Points on a hilly landscape, in no order, each with its height.
From any point a ball rolls to the lowest of the 4 points nearest to it. It stops when none of these is lower. Distance is the straight distance between rows; heights are no part of it.
j228: [  0  44  -1  44 -26 -25   0 -21  47   6 -24]  height 5.55
j745: [-20  23 -42   2 -29  39  43  26 -13  45  16]  height 2.31
j581: [-13   0  12  13  -6 -19  -2 -18  27  -7 -14]  height 2.12
j982: [ -2 -16  16 -16  -3  -8  -9   2   8 -13  -7]  height 6.71
j716: [ 15 -30   0  -2 -11 -17 -21 -15  10 -17  -3]  height 4.59
j743: [-20  20  10  27 -16 -23   2 -25  35  -7 -25]  height 2.77
j654: [-42  11   9  -3  -8  16  40   0   8   5 -15]  height 1.22
j559: [ 42 -42 -21  16 -29  -7 -23 -29  -8 -14   4]  height 4.34
j156: [  4 -23  12  -4  -5 -17 -20 -11  18 -17  -5]  height 3.14
j469: [ 19  24  -6 -12  45   7 -15  21 -53   8  20]  height 4.09
j509: [ 22  -1  11 -26  21   5 -13  27 -33 -11   3]  height 4.74
j863: [  2  29  -7  -6  34  25  12  19 -35  22  29]  height 3.78
j162: [  7 -25  13 -24   4  -8 -18  11  -3 -17  -5]  height 5.06
j17: [-14  20 -13  -9   7  31  30  25 -22  25  22]  height 3.06
j34: [-22   1  13   6  -8 -14   7 -11  26  -7 -11]  height 1.89
j681: [  7   8   9 -23  31  11  -5  30 -33   0   9]  height 4.32
j104: [ 14  19  -1 -14  40  13  -6  26 -44  13  22]  height 3.93
j381: [ 15 -28   5 -11  -6 -17 -22  -3   1 -20  -8]  height 5.52
j417: [  4  31 -19  -2  32  25   8  12 -43  33  39]  height 3.81
j882: [-10  33 -33   3  -8  34  31  25 -20  40  29]  height 2.95
j347: [ 19  -8  -8  32 -17 -21 -18 -30  27  -4  -8]  height 2.35
j859: [-21  -9  14  -5   1 -11   2  -5  20 -12 -15]  height 2.79
j144: [ 22 -15  -4  28 -15 -21 -23 -27  25 -11  -9]  height 2.46
j588: [-16   7  13 -19  20  18  14  22 -10  -1   4]  height 5.20
j290: [-16  -7  20 -13   8  -3   6  10   7 -12 -10]  height 4.90
j729: [-37  10   7 -15  -3  26  37  17   0   8  -5]  height 0.95
j395: [ 11  28 -14  -2  47  15  -4   8 -57  22  32]  height 3.92
j898: [ 35 -34   2 -22  -2 -12 -26   6 -20 -22   1]  height 4.88
j755: [-31   4  15 -10  -2   2  20  -6  12  -2 -12]  height 1.40
j949: [-23  15  -2 -13   3  30  44  20  -7  18   9]  height 1.76
j965: [ 28 -39  -2 -11 -16 -11 -24  -4  -4 -20  -1]  height 5.76
j742: [  8  30 -21   0  46  12   6   7 -45  29  38]  height 3.85
j679: [  5 -21  10 -13  -4 -15 -20  -1   9 -17 -11]  height 5.25
j548: [ 37 -46  -4  -4 -24 -11 -27 -21  -7 -19   1]  height 4.72
j341: [-25   9  11 -15   7  25  32  17  -7  10   2]  height 2.29
j294: [  1  -1  13 -26  22   3  -7  18 -14  -8   5]  height 5.70
j946: [ 26 -29 -12  23 -13 -15 -28 -25  14 -12  -4]  height 2.73
j814: [ 13  18  -3  37 -15 -24 -11 -22  44  -3 -18]  height 3.05
j899: [  4  -3   6  20 -11 -28 -11 -23  28 -12 -16]  height 1.97
j518: [ 16 -18  12 -25   3  -9 -22  15 -14 -16  -3]  height 1.58
j516: [-26   2  15 -11   4   7  19  10   9  -4  -5]  height 2.25
j278: [ -6  23 -11 -10  22  32  18  23 -28  22  30]  height 3.64
j458: [ 31 -25 -16  38 -20  -9 -31 -30  17  -9  -8]  height 2.60
j373: [ -5  -7  16 -23  16   3  -3  20  -5  -9   2]  height 6.83
j813: [  1   6   1  28 -14 -26 -11 -26  34  -7 -18]  height 2.30
j791: [-38  11  12   8 -12 -11  22 -17  24  -2 -19]  height 1.60
j310: [-27  18 -26  -2 -18  40  47  27 -13  37  11]  height 1.36
j476: [-16  13  10  16 -12 -22   1 -22  38  -8 -20]  height 2.38
j303: [ 20   7  -9  40 -15 -17 -17 -28  33  -1 -18]  height 2.57
j659: [-30  16  -9  -9 -10  36  42  18  -5  25   3]  height 1.48
j282: [ 31 -40  -9  16 -23 -15 -27 -25   2 -15  -3]  height 3.40
j649: [  0 -12   4   3  -9 -19 -17 -17  21 -10 -10]  height 0.63

Write out the way that a ball takes from each point below.
j755 | j654, j729
j303 | j813, j899, j649
j373 | j290, j516, j755, j654, j729
j347 | j899, j649
j743 | j34, j791, j755, j654, j729
j17 | j659, j729

Where does a ball stop that starts at each point below?
j381 | j649
j965 | j649
j559 | j649
j588 | j729
j282 | j649
j859 | j729
j476 | j729

Call two points neighbours if one is among the 4 nearest of the other. Go from one point of each pair to the other, from neighbour to neighbour, staying as low as possible. Name the highest point that can't be avoided.
j729 / j518 | j509
j310 / j649 | j581
j310 / j729 | j659
